Each row is a point on a tangle of strands that fork, close into loops and nearly touch. The rows are in no order.
Points whose rows are less than 42 apart are linked; no others are. Some points are linked to none.
q_590: [-16   4 -18   0  20  -3  -5  -3  18 -14  -5   9  10  16   5  -3  -1   1
   8   1 -18  -7   1  -3   0]
q_337: [ 13  10   1   0   5  20 -26 -19 -18   5  -9   0  -7 -23   8  -8   4   9
   8  -2  -5  -2   5   4   6]
q_461: [ -5 -20  10   9 -10  -7  22  -2  -4   2   8 -10  15  11 -16   3  -5   0
   1 -11  10  27   7  -9  -8]
q_779: [ -6  -1   0 -16 -14  10  13  -5   9  -5  -4 -12  13  -4   0   1 -10   7
  11   9  -9   2  -2  20 -15]
q_376: [ 13  12   3  13   1  -3 -22  13 -19  26   8   1  15  13  -7 -16  12   3
 -17  -1  16  -1  -3   9  15]
q_307: [-14 -11  14  17  -1 -17 -20 -28  -5  -7   2  15 -15 -18   4   8   5 -10
  -1 -10  -8   3  15   0  -7]
q_34: [  1  -7   3  21  -3 -18  -4   4 -13   3  -2   3   4   9 -10   4   8  -1
 -23 -10  11   9  -1  -7  15]
q_547: [  7  12   4  -5  16  -2  14  28   3   3   0 -12   1   8  -1  12  -2   7
 -16  -3   2  -1 -15 -19  11]
q_276: [-11  -2   2  -9 -17  15  15   1  12  -4   9 -22   5   1  -7   7  -9  16
  15   9  -3  13  -7  14 -10]
q_112: [ -9  -4  -5 -10  12   4  21  15  23  -3   6  -7  -1  14   6  18   5  -7
   1  -6   6  -3   2 -20  -2]
q_522: [ 21  14   6  13  18   4 -18  -1 -25  12  -3  -2 -22 -17  10  -3   4  10
 -12   2   0 -12  -9 -14   4]
q_818: [ -9  -8   6 -11 -21  18  20  -7  16  -1  10 -25  -8   1 -17  13  -3  12
   6  19 -26  15  -9  19 -19]
q_470: [-16  -7   0 -12   6   8  20  11  31 -10  12  -9 -10   7   2  21   2   2
   8   5   1  -8   3 -16 -14]
q_395: [  7  -4   2   7  11  -3  -1 -14  -9 -18 -28  -1 -19  -9   4  12  -4  -1
  -6  -7 -12   5  -2 -18   7]
q_204: [ -6  -9  18  16  -4  -8 -23  -9  -6   3  25   7  -6   2   1   1  22  -6
  -9   1  20  -7  13   5  -3]
q_436: [-18  -4  17 -12  -8 -13  13   8  -2  -4  30 -11  14   5  -3  -1 -10  -6
  14   1 -11  34  -1  21  -9]
q_456: [  0 -11  16 -17 -13  -7  26   9  14  -3  -1  -2 -16 -19  11  12  -5 -17
   5  -3  10  -5  15  -8 -10]
q_766: [ -5   1  15  12  -6  -5 -37  -7  -1   8  24  14   2   1   9 -13  25  -3
  -1   0   8  -8  22  13  -8]
q_993: [ 14  -2   3 -12 -14   8   5 -11  -3  -7 -11  -5  -5 -23   9   2   0  -4
   4  -1   3  -6   8   0  -2]
q_694: [13 11 -2  3 -3  4 -4 20 -8 18  2 -4 22 14 -7 -8  5  1 -5 -6 14 11 -5 -3
 16]
q_477: [ -4  13  11 -10   0   8  -6  -5   3 -12   0  21  -2 -26  15   1  -5  -5
  12   5 -24  -1  21   5 -11]
q_583: [  9   9  -8  -1  -9   7 -12   1  -4   3  -2  -4  29  -3   0 -21   8  13
   5  -5   9   2  11   7 -11]
q_683: [ 22  26   6  -4  20   0  -7   2 -15  18  -1   0  -7  -9   2 -16   3  18
 -16   3   1 -12  -3 -15   2]
q_393: [  2   5   6   9  -9   2 -34   0  -9  13  19   8  13  -1   6 -20  20   4
   2  -1  12  -3  15  25  -1]
q_365: [ 21   8   7  -8  -6   8   2  13   3  -1  20  -1  -6 -18  17   1   1  -1
  -2  -6  20 -12  10 -26  -3]
q_927: [ -3  -2  -9   7  10  11  14  16  14 -11  -3 -16   6  15  -9  14  -4  19
  -4   6 -15  -4 -13 -10   0]
q_808: [ 17  13   1 -12  -3  13  -8  12  -5  12  10   0   3  -8  11  -4   8  -4
  -2  -2  19 -12   7 -14   1]
q_751: [ -3  -5 -18  -2   4  -1   1 -12  -7 -14 -17   6 -10   3   1   3 -13  -2
  -2   0  -8  -3 -15  11  20]
q_275: [ 26  22   3   3  10  -1 -18   1 -17  19  -3   3   9  -2  -4 -20   7  16
 -16  -7   6  -8  12  -4 -14]
q_955: [  5   4 -11  -5  11   8  -6   6  15  -5 -31  23  -5   0  12   2   4 -10
  -2   5 -17  -5   5 -12  13]
q_667: [ -8 -19  11  -4 -10  -6  10 -10  -7   3  19  -8  11   5 -11   2 -14  -8
  11 -12  14  28  -3   9   0]
q_899: [ -5  12  -8   4  20  -4 -15   8   3  -6  -2   7  12  12   5   3   3   1
  -4  -5  -6  -8  -4  -9  11]
q_164: [ -2   5  -3   1  12  -2  -7  11  10 -15 -18  13   2   7  13  12   2  -1
  -6   0 -19  -2 -12 -18  22]
q_992: [  5   8   2  14  11  -4 -32  -1 -25  16  15  -2  -7   0   7 -11   6   5
  -8   5   7 -14  -7   9   1]
q_336: [-15 -10  15  23   4 -17 -32 -20 -12   1  20  10 -14  -2   6   2  11  -3
  -2  -3   0  -5   7   6  -7]
q_556: [ 11  -6  -7   1  -7   3  16  12   7  -9 -24  -9   0  -1   8   0   1   2
  -7   4  -5   0  -1  -8   6]
q_603: [ -1  -6 -19  -7   7   2  -2 -13   7 -18  -1  -1  -2   7  -4  -6 -17  10
   9   3 -11  -8 -21  20  13]
q_44: [  4   9 -16   5  -5  11   0   8  -3   2 -11  -4  33  17  -3 -20   6  11
   1   4   0   9  -1   5  -2]
q_535: [-17   3   4  -9 -11 -16  -2  -7   5  -7   8   9  11   2   0 -12  -9 -16
  17   4 -12   6  -2  22  -5]
q_131: [ -1 -15  -3   5 -11  -9   2 -11 -13   3  12  -3   5   9 -13   3  -3  -7
  -2 -11  22  20  -7  11  10]
q_105: [-23  -6 -21   0  -5   1  17   1   5  -4  -6  17  10  26  -6  -4  -5  -6
   9  11  -6   5  -8   5   1]
q_481: [ 14  11   6  -1  12   3  20  26  11   4  -2 -17  -6  -5  -4   6  -6  16
 -14  -9   8  -7  -2 -27 -13]
q_160: [  2  22  11   0  13 -19 -10   2  -4  18  33   7   3  -5  -9 -22   7   8
  -8  -4   7 -13   8  -7 -19]
q_974: [ -7  -2   0 -14   0   4  -2 -12   3  -3   4   7  -7 -12   6   7  -8 -19
   8   5  -1 -17  -6  15  10]
q_239: [  3  17   0  19  22 -19 -20  -6 -16  17  -4   4  -2   3  -8 -16  -5  19
 -22  -4 -11   1  -6   1   0]
q_846: [-24  -7 -18   0  11  -3  11   5  20  -9   2   1  10  23  -3   6   1  -6
   8   4  -6   0  -9  -5   1]
q_159: [ -5  -7  22 -15 -16   0  15   0  -6   4  21 -12  14   3  -5   4 -11  -6
  16   7   0  31   1  15  -8]
q_178: [ -7   0  -5  -6   3   0  -7   0   1  -3   9  -9  20   9  -6  -6  -9   4
   9 -11   4   6  -7   4  -6]
q_313: [  7 -14   4  17  -9  -8  -7  -9 -15   1 -28   9 -22  -9   2   1  13 -10
 -15  -5  -5   3  22  -7  11]
q_413: [  8  -2 -14  -5 -12   5  13  12   1   1 -34   9   0   0   2  -6  -3 -13
   2  12  -1  -6   2   2   8]
q_680: [ -5  -1  -4   0  13  -5 -15 -14  -8  -9  10   1 -12  -8   5  12  -5  -6
   5  -4   2 -15 -10   1  14]
q_671: [  4   3   7   3 -11  -4 -26 -15 -17   5  -2  -1   0 -18   6  -9   4   3
  -1  -3   2   1   7  15   0]
q_38: [-13 -12 -17  11 -10 -12  22  -2  -3  -2  -8  30   9  30 -11  -5   3 -16
   0  10   5  11   0  12   8]
q_426: [  7  -6  -5  17  -6  -9   0  -7  -8 -10 -31  10 -11  -3   5   2  -2  -2
 -16  -4 -10  10   0 -13  12]
q_13: [ -3 -12   1  -6 -23  19  21 -10  20  -7  -5 -18  -9  -2 -16   8   2  15
   2  25 -24  -5  -5  15 -23]
q_84: [  6   4   5 -12 -15   4   9  -3   6  -6  -5   0  10 -21  10  -3   1   0
   6   2   1   6  10   8 -11]
q_688: [-14  -4 -12  -5  -4 -15 -24 -11   3  -6   5  14  10  10   5 -20  -5 -11
  19  -1  -7  -4  -2  26   0]
q_836: [  7 -17   9 -12 -17   0  27  13   8   8   6   1 -11  -6   1  -1   7 -22
   6  -8  25   5  13  -9  -3]
q_115: [-14  -4 -14   7   2 -12 -18  -2   2  -5   8  14   4  16   2  -8   7 -14
   1  -4   6   1  -2  12  10]
q_360: [  5  -4  -1   2   2   4  19  24  12   2   2 -22  -5   9  -4   9   1  11
  -5  -7   5   8   3 -32 -26]
q_5: [ -5   2   9 -23 -18  -1  12   0  -2   1   3   9  -2 -11  -3   2 -15 -22
  13  10   4 -10  -6  22   2]
q_335: [ -9  -6   4 -17 -10   5  21  -3   2   7   1  -1  -1   3  -7   4 -19 -19
  17  10   9   2 -12  18   7]
q_294: [  1  -9  -9   7  -2  22  22   8  30  -8  -6 -18 -12  22 -12  25   7  16
  -7  14 -23  -1 -15  -7   3]
q_601: [ 15  12   0   5  19  24 -17  -5  -9  -5 -18   2 -15 -17   1   1  -2   9
   7  -2 -10  -7   2 -14  13]
q_568: [ -8  -5   4   6  10  -7  -6 -17   0 -13 -10   8 -11 -12   6  12  -1  -9
  -5 -15  -8  -4  12 -14  -7]
q_578: [ -9 -18  -5   6 -15  -5  17  -6  -4   4  -3  22   4  22 -21  -4   4 -17
   4   4  16  17   5  10   4]
q_703: [ 23  15   4   3  20  13  -3  13  -7  -8 -17  -5 -13 -14   7  10   0  11
 -10  -7 -12  -8  -2 -23  10]
q_876: [  3   7 -17   8  -4   1  -6  15  -6   8  -2   7  31  24  -3 -11   8   2
   2   3  10  17  -5   9  16]
q_99: [ -8  -8  11 -18   1  -2  24   0  19 -10  -7   2 -17 -16   7  18  -9 -13
   8   5  -3 -18   5  -4 -12]
q_782: [  1 -13  -4  -1  -7  19  18  -4  31 -11   1 -22 -12   3 -13  23   1  19
  -3   9 -17  -8 -10   1 -16]
q_817: [  0   2  -7   5  -1  -4  12  19   7  -9 -20  -9  11   7   3   5   0  16
 -10  -1 -13   6  -6 -17   1]
q_126: [ 19  29   3  -9  19   0  -1   8   0  10  12   4   3 -12  -1 -11  -6  21
  -8  -1   8 -15   6 -20 -10]
q_608: [-15  -2   7  19   7   2 -25 -26  -7   3  -5  22 -22 -17   6   5   7  -6
  10  -9 -13   3  18   0  -6]
q_912: [ -1  -5   4   1 -12  -9 -13 -15 -14   8  11  -3   8 -11  -4  -3   2  -6
  -4  -5  17   3  -1  12   3]
q_88: [-19  -1   2  -6 -16 -10   9  -3   6  -7  16  -8  20   1  -4 -15 -10   2
  16   4 -12  22  -9  25 -11]
q_67: [  8   1   7   2  -4   1  -5  -3 -11   9  16 -10   9  -5   4  -2  10  -3
  -6  -7  19  -1   3  -2  -2]
q_359: [  1 -16  -2   9 -10  -4  11   1 -10   5   2   9   5  22 -13   1   3 -11
  -2  -4  20  26  -5   3  22]
q_649: [  3   5  -8  -8   3   7   5   2   0   3 -33  22 -14  -6   7   0  -7 -17
   4  14  -6 -18   6   0   8]
q_572: [-24 -10  -2  -5  -2 -10  16 -14  11 -21  -7   2   1  -3   3  13  -9   2
   5   1 -11  -2  -3   0 -15]
q_345: [  4  13   5  19  13 -14 -26   4 -18  25  18   1   1  15  -6 -13  10   5
 -17   1  12 -11  -6   9   4]
q_509: [ -5 -17   6  11  -1  -1  22  11   1   5  -4 -20   4  15 -12   7  -1   5
   0  -8   4  25   8 -23 -23]
q_975: [  5  26   7  -9  16 -12  -7   1   0   5  21  -3   3 -16  -5 -19 -10  17
  -2  -2  -6 -13   1  -8 -18]
q_996: [ -1  -6  -4  -8  -3   4  17  15   9   5   6  -8   2   4   3   8   2 -11
   3  -8  15   7   7 -12   2]
q_379: [-14  -8 -11  -4  -3  -1  11  -8   9 -14  11  -6  -1   8 -11   1 -19   2
  10   1   1   0 -24  12   8]
q_457: [ 16  15   3  -2  19   5  -2  20  -3   1  -7  -2  -2  -5   8   6  -4  12
 -12  -3  -3 -15 -12 -16  19]
q_3: [ -6 -10  -7 -10  -8   5  25   2   2  -1  -5  -8  -5  10  -8  10  -8  -2
   3   8   8   5 -16   7  11]
q_937: [ 12  16  -5   2   0   9 -29   1  -6  15   5   3  20  -2   2 -22  10  10
  -2  -7   8  -9  13   8 -13]
q_331: [ 12  -9   4  -1  -8  -2  -2 -14 -12   8 -20   1 -22 -24   9  -4   9 -10
  -1  -1   4  -3  18  -3   3]
q_48: [ -6  -4  -9   1  20   1 -18 -17  -5 -13  -8   2 -23  -8   4   9 -10  -2
   7  -2 -15  -9 -14   4  20]
q_870: [  0  -9  -1 -12   4   9  24   8  30 -13  -8  -9 -21  -4   7  22   0   0
   3   5  -9 -14   7 -11 -10]
q_990: [ 17   4   1   9  10   4 -22  -1 -25  17   0  -5 -10  -6  12  -2  14   3
  -9   6   9 -11 -11   1  13]

A piece is two or more points that can be reached from each other along the links. Count, over all rows, the pieces, the separate loops (a circle has one, a figure eight two, a Y none), the forks (points with three links) and the tips (points with one).
pieces: 3
loops: 4
forks: 6
tips: 4

A fork is a point with three links, a tip a point with one. Leave the first point through the second and follow the links. Name the first fork or tip that comes.
q_360 / q_481: q_912
q_44 / q_876: q_683
q_590 / q_899: q_307
q_912 / q_671: q_667
q_818 / q_13: q_131
q_522 / q_990: q_937

How many points has the smallest loop of links through each point below? Write none if it is on no loop.
q_671: 13
q_3: 9
q_112: 7
q_683: 12

Name the points in between on the shortest way along the links from the first point to the second, in order.
q_457 / q_159: q_547, q_481, q_360, q_509, q_461, q_667
q_331 / q_44: q_313, q_426, q_395, q_568, q_307, q_336, q_204, q_766, q_393, q_937, q_583
q_703 / q_159: q_601, q_337, q_671, q_912, q_131, q_667
q_578 / q_782: q_38, q_105, q_846, q_590, q_899, q_164, q_955, q_649, q_413, q_556, q_817, q_927, q_294
q_927 / q_313: q_294, q_782, q_13, q_818, q_276, q_779, q_84, q_993, q_331
q_975 / q_204: q_126, q_683, q_275, q_937, q_393, q_766
